Each row is a point on a landscape with many valleys, with its height.
A ball rolls from a point to the lowest of its 2 nearest points, and stops where none of them is lower. Distance is the straight distance between rows; heights are no part of it.
J_545: [121 112 194 116 137 140  89 132 121 104 108 125  89 156 112 120 139 132
 130  71  90 145 161 124 103 113 134 166 129  82  99 136 129 127 145 139
 165 108  69 129 143 114  96 149 111 120 156 125 143 115 129 113 185 110]  height 786
J_785: [156 105 177 130 149 151 118  53 104 171  67 141  90 154 150 133 182 136
 175 113  97 102  84 141 120  90 137 136 180 104 167  82 166 190  69 114
  71 133 197 110  98 112 118 104 156 152 138 181 153 135 104 153 183 148]  height 783
J_962: [ 83 148 117 101 121 134 161  97 145 102 127 144 128 145 134 104  92  99
 124 104  89 141 160 111 110 152 129 123  97 137 114 144 133 172 163 118
 112 123 112 100 122 144 104 144 151 142 146 126  87 104 154 109 103 154]  height 237
J_460: [169 165 120 152 140 144 105 129 134 196 139 121 136 121 163 172 134 137
 133 196 175 127 159 178 164 123 144 124 155 125 117 114 128  72  66 146
 101 138 160 127 139  63 135 121 141 157 101 152 181 127 103 120 158 127]  height 594
J_942: [120 171  94  64 169 101 164  94 133 102 111  70 138 112  97  87  99 106
 132 127 140 177 176  82 115 138 146 123 110 149 107 137 123 164 187 102
 111 137 102 100 119 117 126 167 175  95 146 119  82  78 172  96 101 144]  height 210
J_556: [ 94  97 107 126  82 109 140 144 158 110 131 129 175 140 102 164 149 116
  94 142  90 125 145 148  88 140  96  98 137  91 131  81 130  90 150 135
 120 128 145 143 111 188  96 126 133 138  75 162 140 112 142 173  87 153]  height 510
J_528: [149 139 169 137 142 128  91  89 131 190  96 133 115 128 151 130 158 119
 163 155 100  98 123 134 130  91 154 140 174 116 132 114 153 128 100 137
  79 141 189 117 126 101 117 120 137 159 110 188 189 143  97 108 198 129]  height 814
J_451: [143  95 150 136 118 150  85 147 107 151 149 126  97 151 115 130 130 145
 109  89 152 149 135 150 142 103 152 175 138  60 119 130 134  80 145 147
 168 107  97  97 120 140 129 146 143  97 146 116 157 135 135 138 178 110]  height 798
J_332: [133 155 165 162 168 130 112 130  98 155 111 137 103 160 191 118 162 100
 136 124 146 142  77 195 145 122 104  99 111 153 152 134 117 114  44 127
 113 126 133 157 125  42 134 136  76 157 169 143 134 152  88 168 138  92]  height 523
J_314: [ 68  73 107 114 143 144 111 198 149 159 178 163 138 173 159 164 162  85
  62 110 175 102  85 166 193 129 123 110  93  52 146 157 113  72 147 132
 149 118  86 104 180 172 107  95  88 145 118 126 148 158 123 120 114 105]  height 504
J_142: [123 126 204 153 119 118 104  80 112  75  88 153  78 135  96 125 137 140
 186  94  64 116  83  81  82 113  97 155 142 172 159 132 137 206  88 104
  94 131 193 211 104 146 134 104  92 149 134 131 121 133 131 153 133 162]  height 438
J_968: [118 122  88 137  88 169 106 178 134  77 203 137 145 198 103 172 160 120
  67 135 150 173 153 144 132 155 116 174  82  71 115  81 127 114 167 150
 134 122 124 141 141 177  99  99 153 143 102 160 127  81 154 203 107 154]  height 695
J_207: [142 216 103 114 184 124 133 162 132 152 176  96 144 162 155 165 121 121
  94 153 183 191 157 184 204 143 149 131 116 120 126 139  93 103 132 159
 140 130  79 120 189  45 143 139 139 151 125 109 137 108 124 102 141 136]  height 261
J_294: [131 132 106 167 126 163 135 127  65 150 158 193 157 141 161 130 145  92
  97 143 153 143  98 209 182 152 115  95 109 196 160 111 141 112  82 126
 113 105 171 103 112 114 112 128 132 143 108 155 120 144 100 194 113 106]  height 80
J_735: [117 170 136 112 183 149 100 165 117 131 174 123 106 172 144 141 117 109
 101 133 162 157 135 152 180 143 163 165 109  87 107 160 111  96 119 145
 153 118  64 116 172  89 121 140 129 129 136 127 137  88 134 123 164 128]  height 238
J_163: [179 201 161 106 196 126  82 148 111  86 120 114  99 146 123  96  97 155
 156 121  66 158 122 118 134 137  91 162  57 210 118 175 121 141 110 137
 147 134 128 188 125  81 124 167 120 100 155 122 107  49 106 118 136  97]  height 134
J_865: [107  78 151 167 101 109 144  93 135  77 109 147  97 128  91 107 140 138
 172 104  90  97  82  41  58 123 113 137 131 151 154 147 125 198 127 102
  79 131 180 203 104 198 105  92  98 125 132 116  91 179 160 176 121 171]  height 490
J_79: [161  98 128  99  21 132 126  93 158  85 131 101 128  79  84 147  80 203
 187 105 114  96 143 115 125  86 104 125 176 176 105 110 155 202 168 128
 189 116 162  53  92 106 157 136 187 104 140  88 112 115 132  90 107 115]  height 288
J_281: [162 121 107 156  82 159 127 151 139 128 133 157 175 135  96 158 138 129
 110 188 144 118 160 171 144 137 116 118 137 144 125  72 157 107  86 119
 125 120 213 120  76 127 124 130 145 116  89 154 167 121 116 189 109 111]  height 247
J_871: [197 130 143  98 136 158 121 116 106 126 150  75 128 102  99 119 107 176
 157 114 164 162 134 161 144 108 126 131 146 172 133 125 123 117 124 134
 151 118 167 102  89  79 158 167 170 116 153  90 130  94 138 150 137 110]  height 284
J_526: [ 91 149 167 140 142 147 143 110 117 113  93 200 125 146 128  91 144  86
 140 171  88 104 153 131  90 149 117 125 109 146 114 111 191 179  90 130
  98 125 153 169 123 120 102 145 144 155  92 183 145  96 110 131 118 133]  height 199
J_402: [177 153 122 108 162  94 132 115 121 167 139  79  97 106 164 162 109 145
 161  86 194 158 100  95 171 133 174 118 134 129 153 141  95 159 137 108
 125 140 117  79 167  54 176  93 134 143 175  97 132 146 149  75 157 165]  height 176
J_190: [142  84  75 142  92 110 161 109 106 141  97 112 148  61 114 106 141 152
 110 106 161 104  92 127 101 102 127 106 163 196 151 157 115  98 108 109
 169 140 116 104 116 162 151 132 122  66 170  56 101 198 108 122 112  91]  height 273
J_498: [ 71  79  74 160  96 105 165 107 129 132 124 168 149 127 140 133 152  87
 121 137  59  82  72 114 112 142 121 122  92 148 155 159 144 147 160 120
  83 141 127 141 110 197  89 106  99 143  93 160 105 202 115 151  87 121]  height 366
J_927: [200 130 154  87  88 110 114 115 142 108 146  91 106  96 109 143  82 188
 180 113 145 142 170 127 153  97 132 138 166 155  96 118 131 139 164 144
 185 127 138  74 128  86 172 151 163 111 145  89 134  98 132  95 131 119]  height 268
J_433: [152  91 155 123 125 134  90  94 105 178 120 152 122 140 144 148 152 143
 163 114 119 126 111 168 163  90 164 128 172  80 130 109 168 131 118 145
 144 127 143  57 111 104 119 133 166 129 142 167 156 152 104 112 174 103]  height 839
J_850: [109 119 171 128 154 136  83 128 168 128 140 112 140 143 137 120 144 117
 140 119  97 138 150 126 117 135 125 126 126  60 108 102 134 111 149 126
  86 107 124 163 141 159  93  97 145 151 106 133 146  81 155 143 180 161]  height 598
J_269: [ 92  60  99 159  52 127 136 135 134 113 134 179 162 141  98 164 131 126
 105 134  64  85 110 153 103 132  77 129 115 126 138 134 131 118 155 149
 108 133 139 157 106 226 102 109 110 108  71 153 134 179 132 166  89 121]  height 448
J_462: [ 81 110 140 117 108 114 136 112 159  93  88 119 114  87  84  84 128 174
 140 130  85  89 147  73  53 120  99 149 142  97 114 137 123 116 155 119
  96 122 116 174  98 206 130 104 133 109 121 115 115 129 134 125 101 154]  height 554
J_645: [106 143 151 126 127 184 115 191 185 108 180 172 111 180 124 177 112 136
 101 133 144 125 125 129 130 163 124 162 111  85 116 124 118 105 113 122
 134 134  96 191 168 156 127  91 130 132 109 131 159  75 128 120 138 159]  height 641
J_712: [109 211 166  79 172 139 151 129 168  74 107 112 109 170 123 119 148 124
 112 153 106 147 209  88  64 144 106 116 108  97  90  73 136 163 144  93
  87 139 112 193 177 109 131 149 170 151 111 160 135  33 146 104 109 179]  height 85
J_305: [101  53  99 108  73  96 123 172 150 161 163 116 191 104 150 190 131 116
 155 132 130 114 100 144 156 122 133  99 142  67 124 104 101  85 182 125
 117 132  93  82 141 196 133  88 115 148  98 104 115 173 147 121 110 132]  height 403
J_718: [131 118 175 139  99 114 124  91 145  73  57 123  70 125  80 125 153 160
 200 122  81 103 147  28  45 103  76 134 172 158 128 104 134 214  84  99
  89 138 212 168 101 134 148 107 106 122 134 130 125 145 133 134 115 157]  height 392
J_629: [134 129 125  77 114 134 135 109  93 161 129 161 158  83 126 108 101 141
 137 128 145 134 145 168 179  94 153 122 160 148 111 141 159 108 161 158
 194 143  94  52 135 104 144 169 153 100 152 103 116 132 110  96 114  68]  height 817
J_236: [ 76  98  69 108 117 130 135 182 158 189 147 153 170 165 127 168 147 110
  41 151 172 114 110 184 149 139 141 125 125  41 134 110 123  44 144 139
 141 154  58 101 172 183 123  93 115 142 111 120 167 136 132 130 107 122]  height 475
J_472: [142  84 146  88 131 148 103  73 125 139 102 109 134  73 116  83 127 114
 174 130  89 116 173  94 123  98 164 136 136 141  99 108 168 135 146 124
 108  97 177  98  81 140 119 158 177 102 122 119 150  95 152 150 153 139]  height 858
J_721: [140  95 127 111 113 124 145  81 107 168 134 143 175  47 148 120 124 125
 157 133 128 102 121 141 177 112 165 101 176 167 115 134 173 113 171 138
 137 116 133  51  87 131 150 152 162 110 102 107 131 158 113 111 115  87]  height 831
J_193: [138 155 119 105 120  85 130 140 131 102 146  79 167 139 143 148 114 116
 130 103 129 183 161 153 127 145 136 125 130 122 129 116  99 132 156 129
 151 116 102 100 131 108 138 130 113 150 141 119  91 128 151 102 125 129]  height 812
J_981: [135 119 143 102 113 116 116 115 128 190 134 119 142 128 133 158 131 142
 129 149 152 115 137 150 126 101 173 128 181  69 121  95 129 119 147 151
 162 133 102  50 135 104 136 124 162 127 117 152 159 137 116  63 160 133]  height 853
J_25: [155  68 121 144  84 162  96 146 145 111 183 105 134 167 102 144 157 129
 101 100 133 165 153 127 144 150 150 178 101  88 111 112 131 120 176 122
 116  78 149 114 111 173 107 117 171 127 128 134 127  98 178 224 145 147]  height 731
J_911: [133  73  54 150  57 101 146 108 134 173 128  98 177  81 136 154 131 123
 150 158 105  79  92 128 140 130 116  94 156 141 141 109 132 110 175 106
  88 135 189  99  69 184 126  98 142 124  93 131 120 201 155 145 106 144]  height 383
J_759: [153 112 136 146  61 174 139  93 104 148 107 158 119 124 101 146 116 159
 144 133 125  89 102 139 135 108 141 146 178 166 146 127 144 167 103 111
 140 138 179  72  88 133 113 120 147 107 137 143 150 154 107 124 122 119]  height 696
J_170: [111  81  69 133  93  93 156 188 170 154 132 125 169 140 104 177 143 145
  50 144 143 118 115 170  99 124 112 106 151  76 148  84 104  45 128 120
 128 162 103 137 151 176 132  85  95 128 109 126 142 163 127 128  89 142]  height 451
J_59: [140  74  76 155  49  94 147 120 109 145 112 111 183  99 108 156 144 162
 129 129 115  89  95 145 125 106 107 112 185 174 165 125 144 109 129 106
 145 146 138  82  85 173 123 113 126  98 124 111 104 215 116 126  92 101]  height 322
J_295: [110 178 108 159 158 130 125 161 138 170 144 194 113 148 180 163 122  93
  92 160 176 112 102 163 179 157 125 121 108 119 123 152 111  96  75 144
 141 141 113 159 187  89 134 116  85 172 104 141 146 147  76 100 131 129]  height 582
J_586: [119 146 145 191 143  96 132 140 110  98 133 155 103 144 141 137 149 111
 126 163 152 124 114 125  83 159 104 107 135 125 148 109 109 110  49 103
 122 124 137 242 136 104 150 127  86 147 110 147 134 165 109 136 115 123]  height 394
J_969: [114 106 175 142 177 165  82 121 105 150 106 160 109 101 147  87 145 120
 140 138 101  84  95 128 118 123 108 116  99 159 125 165 127  85  76 153
 109 127 135 218 124 117 126 130  95 144 125 124 160 124  85 148 170  91]  height 643
J_225: [132 183 142  84 161 130 115 155 155 109 121 154 135 102  99 109  92 136
 114 161 101 145 177 160 108 131  85 130  91 169  85 138 132  97 126 144
 139 141 114 181 132 115 150 166 145 111 135 119 156  53  97 124 108 113]  height 183
J_229: [152 134 129  86 148 117 128 131 119 184 170 127 100 109 185 173  89 155
 169  84 182 142 112  96 192 117 199 124 141 101 117 133 115 135 164 140
 157 122  73  70 183  91 192 105 138 150 161  82 125 139 134  37 149 124]  height 192
J_661: [144 205 154  73 172 138 120 139 167  94 102  79  99 111 112  81 128 148
 142 177 129 150 221  60  73 134 115 134 108 121  88  87 130 131 112 119
 108 144 134 183 150  98 146 155 146 120 135 172 146  21 130 116 132 147]  height 62
J_935: [120 174 120 118  65 103 167  91 156  92  99 140 141  92  81 137  91 133
 146 162  85 111 180  96 112 104  73 108 153 192 121 130 127 189 137 126
 128 129 171 114 119 121 142 149 147 129 117 115 100 116 117  73  70 129]  height 343
J_709: [104 128 102 165  79 120 179 110  79 101 128 137 152 193 115 132 132 103
 105 121 118 155 138 164  99 132 121 115 109 151 148  99 153 189 107 153
 145 116 135  91 108 119  74 155 125 152 133 159  74 179 142 163  94 117]  height 630
J_703: [ 86  33 116 138  72 125 151  91 137  97 101 123 130 118  81  87 149 154
 141 122  65  69 122  61  50 122 109 156 124 138 134 127 143 164 159 107
  83 124 164 168  72 222 100 105 127  87 128  98 108 164 173 164 112 159]  height 529
J_164: [125 147  89 118 158 130 108 141 126 142 199  75 157 126 171 141 157 104
 117 146 165 184 142 140 180 143 149 131 112 100 107 125 134  86 167 141
 109 115 138 112 131 113 122 117 155 162  97 105 126  93 165 148 150 169]  height 772
J_484: [155 126 111 146 155 131 114 129 110 189 147  90 150 142 165 149 152 118
 128 137 192 151 110 162 171 134 175 125 144 103 151 101 112 107  94 131
 117 122 145  87 140  80 128 116 134 165 129 145 144 173 138 122 155 149]  height 617
J_438: [ 93 202 127 114 161 145 154 120 129  96 112 167 132 163 142 112 126  92
 127 185 111 139 201 110 106 148 119 120  99 125  96  87 172 198  90 106
  83 122 140 174 154  94 107 166 158 167  99 185 142  54 128 107 108 166]  height 131
J_802: [144  95 169 148  99 167 109  72 100 163  75 177 124 152 127 166 149 152
 176 116  78  74  55 158 168 100 156 132 186 147 164 112 158 189 114 101
 104 146 176  63  94 137 116  91 150 136 128 193 161 152  93 142 161 117]  height 741
J_470: [ 76 118 215 108  96 121 116 113 143  96  65 179  81 173  97 157 123 128
 134  61  44 118 137 113 120  83 123 158 134  89 105 152 164 199 156 166
 172 120  67 115 150 144  90 127 124 120 153 150 121 125 135 117 165 123]  height 769
J_374: [117 117 119 168 108 161 151 153 100 144 152 207 115 161 153 151 104  97
 124 123 154 116  72 183 178 142 132 134 109 159 142 143 125 150 106 138
 151 127 146  92 128 132 119 127 116 166 118 149 124 173 111 143 130 115]  height 198
J_719: [144 119  90 142 134 153 164 136 107 109 148 117 140  84 114  84 103 128
 114 125 157 131 111  80 103 146 123 130  87 179 138 145 109 120 121 102
 100 138 140 186 114 168 130 108 130 129 111  80 114 142 156 169  96 157]  height 272
J_748: [129 104  87 122 122 117 163  99 118 144 110 121 114  73 118  56  99 134
 121 115 155 104 109  60  94 131 144 136 122 173 136 169 114 129 112 116
 126 151 129 135 122 162 145 118 118  91 143  75 107 155 127 103 113 119]  height 246
J_790: [178 156 159 139 151 129  94 117 102 183 103 120 145 117 161 107 137 128
 131 171 127 129 122 183 144  97 121 100 145 138 137 108 140  79  50 153
 114 134 150 140 116  46 127 149 119 148 142 156 160 125  87 154 160 104]  height 564
J_742: [ 89  87 127 130 159 131 119 139 118 184 119 143 151 127 142 107 158 100
  81 140 131 114 137 154 146 130 135 111 151  72 124 124 139  70 143 150
 132 127 100 102 130 140 100 125 118 117 104 142 151 153 111 136 144 104]  height 562
J_517: [129 138 194 182 182 136 110 148  93 113 116 169  85 167 174 118 160 102
 130 147 133 124  91 158 109 158  74 122  98 133 153 127 124 121  44 134
 121 146 134 238 147  64 118 139  69 175 143 166 137 131 104 157 141 107]  height 464
J_809: [126 141  65 189  89 101 134 158 144 160 137 131 184 134 161 203 154 120
 113 171 150 122  88 187 167 160 111  85 150 122 148  90 110 100 126 122
 108 117 142 122 150 133 130  89  92 168  79 152 137 184 108 120 139 132]  height 269
J_58: [120  89 131  66  98 119 125  79 151 167 130 132 163 100 119 118 109 144
 184 132 105  99 137 111 140 103 166 124 172 121 104 124 166 146 181 128
 117 115 166  62 102 137 132 123 179 118 108 120 133 114 153 109 129 136]  height 846
J_573: [114  65 124 149 142 126 114 113  88 142 107 107 135 102 127  83 171 115
  86 117 114 124 125 144  96 114 139 123 133 100 160 131 146  61 106 137
 141 117 112 133  90 149  90 137  99 104 140 128 130 164 127 188 125 104]  height 533
J_427: [103  75 186 101  95 141 109  92 117 116 114 162 119 137 125 137 141 105
 145  66  68 125 111 147 160 102 139 142 130 116 132 165 162 172 174 181
 162 101 106  81 122 158  84 130 135 120 141 122 110 145 127 136 148  80]  height 743
J_473: [175 155 152  77 140 105 125 122 113 121 145 103  87 102 121 102 101 181
 152  92 166 157 117 108 150 123 151 131 137 134 120 163  99 124 165 136
 198 147  74  96 142  85 174 153 138  89 179  73 101 119 125  81 140  96]  height 255
J_518: [ 76  94 178 130 136  82 106 109 158 114  93 136 139 123 115 111 153 130
 149 120  44  92 132  96  85 136 104 126 162  69 117 111 127 119 140 134
  88 123 134 185 122 188 115 109 111 149  97 141 138 133 135 123 142 162]  height 574
J_278: [128 139 103 149 132 106 116 161 135 114 172  80 167 184 168 163 146  78
 127 118 151 200 133 177 156 161 147 127 113  94 150 118 115 119 167 141
 119  85 118  95 159 102 103 126 130 158 128 122 105 134 178 145 139 135]  height 794
J_377: [ 48 114  94 135 134 116 171 114 144 106 138 159 135 146 155  89 126  62
 127 128  88 119 106  89 121 159 137 120  69 177 143 159 144 188 157 125
  93 138 126 142 131 164  95 123 120 154 103 153  84 147 139 134  88 145]  height 290
J_118: [108 162 116 133 184 171 141 161 104  91 169 136 141 144 135  77 126 112
 101 146 128 164 134 132 151 191 125 134  77 153 114 145 132 131 134 130
 117 116 132 170 126 121 126 139 145 131 102 144 119  75 149 187 113 134]  height 242
J_14: [138 148 159 143  78 150 114 103 145 116 106 162 100 140  98 160 100 142
 172 114  94  99 152 119 133 122 149 146 159 136 122 111 141 182 114 131
 130 134 178 101 116 115 118 122 138 152 133 156 137  94 133 111 131 142]  height 662
J_160: [110  48 106 151  98 124 124 111 104 117 112  97 136 149 124  87 175 102
 107 118 113 121 130  85  84 138 146 142 109 100 128 123 135 132 127 120
 109 108 149 127  86 181  82 116 129 104 135 139 128 138 169 204 129 137]  height 489
J_576: [108 175 169 135 168  95 125 153 166  92 129 130  97 144 134 149 108 144
 120 101 105 142 109 123 116 142  93 136 124  88 129 170  86 104 125 132
 139 133  70 187 168 112 138 129  71 133 146 103 112 113 107  79 128 116]  height 197
J_396: [149 197 172 110 132 113 109 144 134  98 127 152 102 135 126 121  79 149
 137 126  84 136 161 151 133 103  75 151  95 176 107 160 123 142 123 170
 177 160  84 166 141  97 135 163 133 121 171 121 132  72  90  94 124  91]  height 162
J_194: [ 91 168  99 105 178 158 146 164 134 127 160 147 145  96 119 102  85 122
  69 160 166 134 146 127 134 163 122 133  73 155 106 154 130  83 113 145
 130 136  93 169 165 122 150 139 159 132 102 101 147  57 121 145  87 131]  height 204
J_358: [162 165 156 162 120 107 136 122 149  73  77  99  49 101  82 104 117 165
 146 112 138 123 146  67  56 113 102 143 151 136 128 140  93 149 104 126
 161 149 123 145 132 127 154 122  99 104 172 101 115 107 112  85 142 116]  height 286
J_957: [141 140 120 186 112 149 150 156 112 109 122 175 128 147  97 136 130 132
 131 185 138 121 143 161 103 156 104 124 124 158 143  93 135 134  69  99
 126 135 189 195  91 120 135 136 116 123  96 159 154 125 115 168  94 138]  height 321
J_640: [111  95  77 121 142 144 122 144 128 127 169  92 151 116 137 105 133 121
  80 119 146 160 139 131 148 157 146 139  81 103 108 140 123  95 190 126
 110 122 110 124 123 190 126 129 147 107 115 112 113 108 175 187 135 151]  height 754
J_683: [137  90  73 139 132 129 110 160 139 186 165 110 167 147 156 151 180 103
  94 174 172 148 135 182 166 121 151 119 155  51 120  77 135  54 138 141
 124 104 109  94 147 111 114 118 157 139  86 141 165 149 135 121 132 144]  height 588
J_724: [184 137 167 164 100  96 130 126 111  96  49 122  57 126  85 106 149 160
 122 117 121 135 147  98  35  90  70 144 161 152 155 105 119 131  51 111
 144 143 144 190 102 112 155 129  71  85 171 118 123 149 101 106 137 128]  height 310
J_370: [112 125 105 165  57 132 154 132 140  89 129 134 141 176  97 165 130 120
 105 137 108 135 158 138 105 151 115 133 138 108 115  93 142 168 138 122
 135 122 151 122 107 148  98 143 118 148 108 174 117 143 159 147  93 150]  height 565
J_757: [112 100  92 150  73 140 113 176 135 178 151 147 183 135 154 214 125 142
 133 152 127  79  58 164 172 142 129 104 169  89 138 100 103 108 171 127
  99 136 149  76 143 170 131  65 135 150  67 149 142 177 121 107 133 135]  height 353
J_746: [139 153 135 170 135 156 131 161 153 134 162 189 103 130 138 157  87 140
 117 154 163  99 121 120 132 158 131 151 120 122 109 140 108 118  82 127
 139 148 137 185 149 141 136 104 118 158  83 134 170 116 100 127 124 133]  height 619
J_885: [110 139 178 103 162 134 112 106 118 144  95 171  85 117 171  99 106 116
 152  92 117 113  76 137 160  90 120 124 111 163 147 224 130 158 111 147
 167 142 100 111 138  86 122 166  91 127 178  97 113 139  78  94 136  70]  height 691
J_744: [170 179 154  86 178 161  99 128 105  78  97 124 113  97  79  58 113 160
 158 124  70 132 159  77  96 144  89 140  77 217 110 151 149 156 120 117
 132 102 151 181 113 107 156 161 148  74 150 104 127  52 126 131 117 116]  height 106
J_262: [164 153  96 154  99 145 157 137  93 145 126 140 166 119 130 137 114 128
 102 178 180 157 144 190 177 123 146 114 136 167 126  93 148 117  78 125
 128 122 184  86 119  92 145 156 158 130 122 141 138 129 104 168 113 119]  height 178
J_723: [140  16  61 149  92 109 143 122 135 140 152  69 144 114 131 121 161 128
 123 141  99 106 108  88 108 129 135 122 121 125 131 116 125 110 175 121
  71 140 172 138  67 212 103 101 136  97  95 130 121 173 168 198 120 149]  height 437
J_237: [134 160 108  73 108 145 142 161 155 173 156 138 148 115 139 168  77 152
 114 155 180 126 175 140 162 100 160 124 165  85 108  99 118 124 156 147
 160 148  76  68 169 113 167 119 171 139 116 126 154  99 122  62 124 132]  height 861
J_838: [155 134 112  99  74 106 154  64 179  70  95  92 124  57  77 108  98 167
 174 136 100 114 166  75  97  93  90 119 144 202 110 129 162 191 171 100
 149 104 175  96  89 144 147 139 164  77 141  71  90 110 142  82  99 115]  height 311
J_401: [114 110 130 153 116 152 129 183 130  75 175 142 126 195  98 162 140 131
  70 102 147 168 148 134 129 152 105 170 106  49 130 126 121  91 131 146
 157 103  69 162 150 164 103 121 130 115 133 127 128  97 156 162 138 129]  height 665
J_861: [141 163  76 109 177  79 154 112  94 147 131  45 154  90 153  93 126 103
 113 122 195 162 148 103 123 136 162  90 124 152 146 138 110 109 152 107
 106 136  96 109 146  91 152 151 118 115 152 110  87 153 148 113 118 143]  height 177
J_989: [125 181 135 114 207 114 119 170 155 135 153 101  95 132 149 133  91 140
 108 113 142 144 109 130 170 140 125 129  94 119 116 174  92  75 153 153
 162 136  35 147 185  86 155 154 105 124 163  86 124  97 115  77 140 100]  height 217
J_17: [117  93 140 150  59 127 130 103 158 108  98 104 129 177  90 178 126 146
 171 108  74 119 151 114 107 109 128 132 164 108 123  87 155 210 134 116
 123 111 203  85 103 140 113 129 140 138 121 161 130 139 166 163 125 165]  height 622
J_916: [151 148 137  96 171 121 125 116  98 100 124  73 108 105  84  67 122 146
  93  96 166 176 147 106 124 110 141 146 147 122 126 133 113  94 142 115
 167 136  83  86 118 102 137 150 142  67 180 103 109 133 146 118 143 112]  height 243
J_301: [163 187 140  76 182 152 116 152 123  79 113 108 122 106  99  59  98 144
 155 168  91 142 197  73  96 149  95 123  78 166 103  98 158 153 106 110
  98 124 183 216 121  77 152 195 159 101 118 135 133  18 109 148 127 139]  height 82
J_267: [ 99  82 169 115 148 163 115  83  87 118 120 144 120 127 156  81 148 106
 151  57  92 115  84 149 157  92 116 132 105 172 173 195 155 169 122 146
 158 101 116  89 131 134  80 154 103 121 185  94 110 162  96 133 137  67]  height 713
J_520: [ 90 127 102 115 169 135 143 126 126  61 169 111 154 138 147 100 118  82
 125 124  78 139 123 116 135 179 106 122  51 171 115 162 132 157 175 111
  80  89 136 170 108 161  95 124 120 133  83 143  81  99 167 173 108 149]  height 306
J_210: [129 118 145 129 173 148  74 112 127 143 135 115 131 100 160  88 140 111
 143 128 123 126 131 120 139 129 136 125 112 117 109 145 121  89 109 135
 105 103 136 155 120 136 120 111 103 140 113 114 144  99 121 137 173 137]  height 618
J_700: [125 171  82  91 194 120 168 145 124 117 136  52 138 123 125  85 113 119
  83 115 161 173 139  75 121 156 169 124 101 130 127 144  93 136 188 102
 121 155  74 126 139 117 143 129 141  87 136 131  91 109 184 137 121 148]  height 195
J_475: [128 210 157 157 150  85 118 114 144 109  88 129  55 116 122 135 119 109
 148 113 130 134 117  76  77 127 107 127 148 158 140 139  84 160  99  97
 117 174 110 166 160 110 159 117  95 134 154 142 103 122 113  57 129 137]  height 262
J_55: [ 62 131  97 139 177 141 155 173 143 154 158 150 157 148 182 132 152  70
  66 136 164 111  94 164 163 155 138  95  88  86 134 165 102  93 102 114
 128 110  70 115 169 123 113 123  84 160 112 140 136 171 105 119 101 117]  height 541
J_993: [123 131 114  78 154 143 135 149 168 166 170 123 121 121 163 137 114 126
 138  98 176 125 111  89 163 140 182 135  93  88 109 164 101 118 182 131
 124 132  68 100 163 141 146  93 125 133 127  88 141 131 143  85 127 143]  height 209
J_766: [147 124 158 166  99 111 151 125 134  71  73 116  99 122  74 133 121 158
 146 135 120 102 136  80  36 109  70 120 164 140 165  96 109 154  77  99
 117 144 180 179  92 147 133 130  89  92 129 127 114 178 132 150  80 132]  height 348
J_862: [153 118 151  92 184  85 118  88  84 120 108  53 111 135 134  78 155 121
 126  89 159 189 157 128 117  98 180 138 136  87 128 124 118 125 164 134
 161 112  87  81 115  77 126 194 133 106 161 126  95 115 147 110 167 112]  height 258
J_578: [122 157 153 138 173 163 130 113 117 160 100 175 128  98 167  88 116 126
 150 124 125  85  80 132 146 116 125 115 107 185 142 200 137 133  66 136
 117 124 130 156 115 124 149 134 106 146 133 122 124 143  63 114 128  98]  height 669
J_601: [140  95 123 116 150 124 139 133 113 156 155 109 117  92 130 107 114 131
 120  87 181 118 112  93 131 123 187 149 112 127 133 165 110 109 159 115
 142 140  94 104 127 156 141 106 122 100 187  72 125 161 140 128 153 129]  height 226
J_249: [129 212 144 168 201  78 120 160 144 105 115 117  74 153 168 153 132 122
 152  91 120 126  79 104 126 173 124 113 106 138 149 179  77 142 103 111
 137 135  97 177 169  95 143 128  66 155 159 127 112 125 119  52 140 138]  height 227
J_409: [187 202  88 128 183  93 142 116 106 140 110  69  98  96 144 116 112 136
 124 107 214 164 109  93 134 121 153 104 133 180 146 152  69 126 130 120
 127 131 112 111 157  60 188 136 100 116 177 108  83 120 132  70 128 132]  height 157
J_676: [162 124 162  85 142 157 103 120 100 150 155 151 118 131 100 108 119 141
 122 136 161 147 162 158 174  97 153 160 134  99 106 133 160 101 138 173
 193 134 101  83 130  88 137 171 172 113 143 105 172 101 117 110 167 100]  height 808
J_309: [120 129 107 195  70 109 161 139 122 147 116 169 136 153 145 177 128 121
 132 135 152 109  86 187 140 131 129 100 154 160 157 114 103 141  92 111
 139 139 133 122 137 129 148 104  73 150 123 165 113 207 104 131 114 121]  height 160
J_224: [146  82  56 131  76  78 154 191 173 158 151  92 180  86 129 190 118 151
 102 135 175 115 112 140 138 139 139 102 158  87 126  83  89  81 146 118
 136 154 102  85 165 164 160  88  98 140 138  97 127 170 142 117  96 158]  height 428

For each start below, name the point where the ball stops.
J_520 => J_661
J_58 => J_576
J_267 => J_576
J_55 => J_309
J_790 => J_294
J_472 => J_576
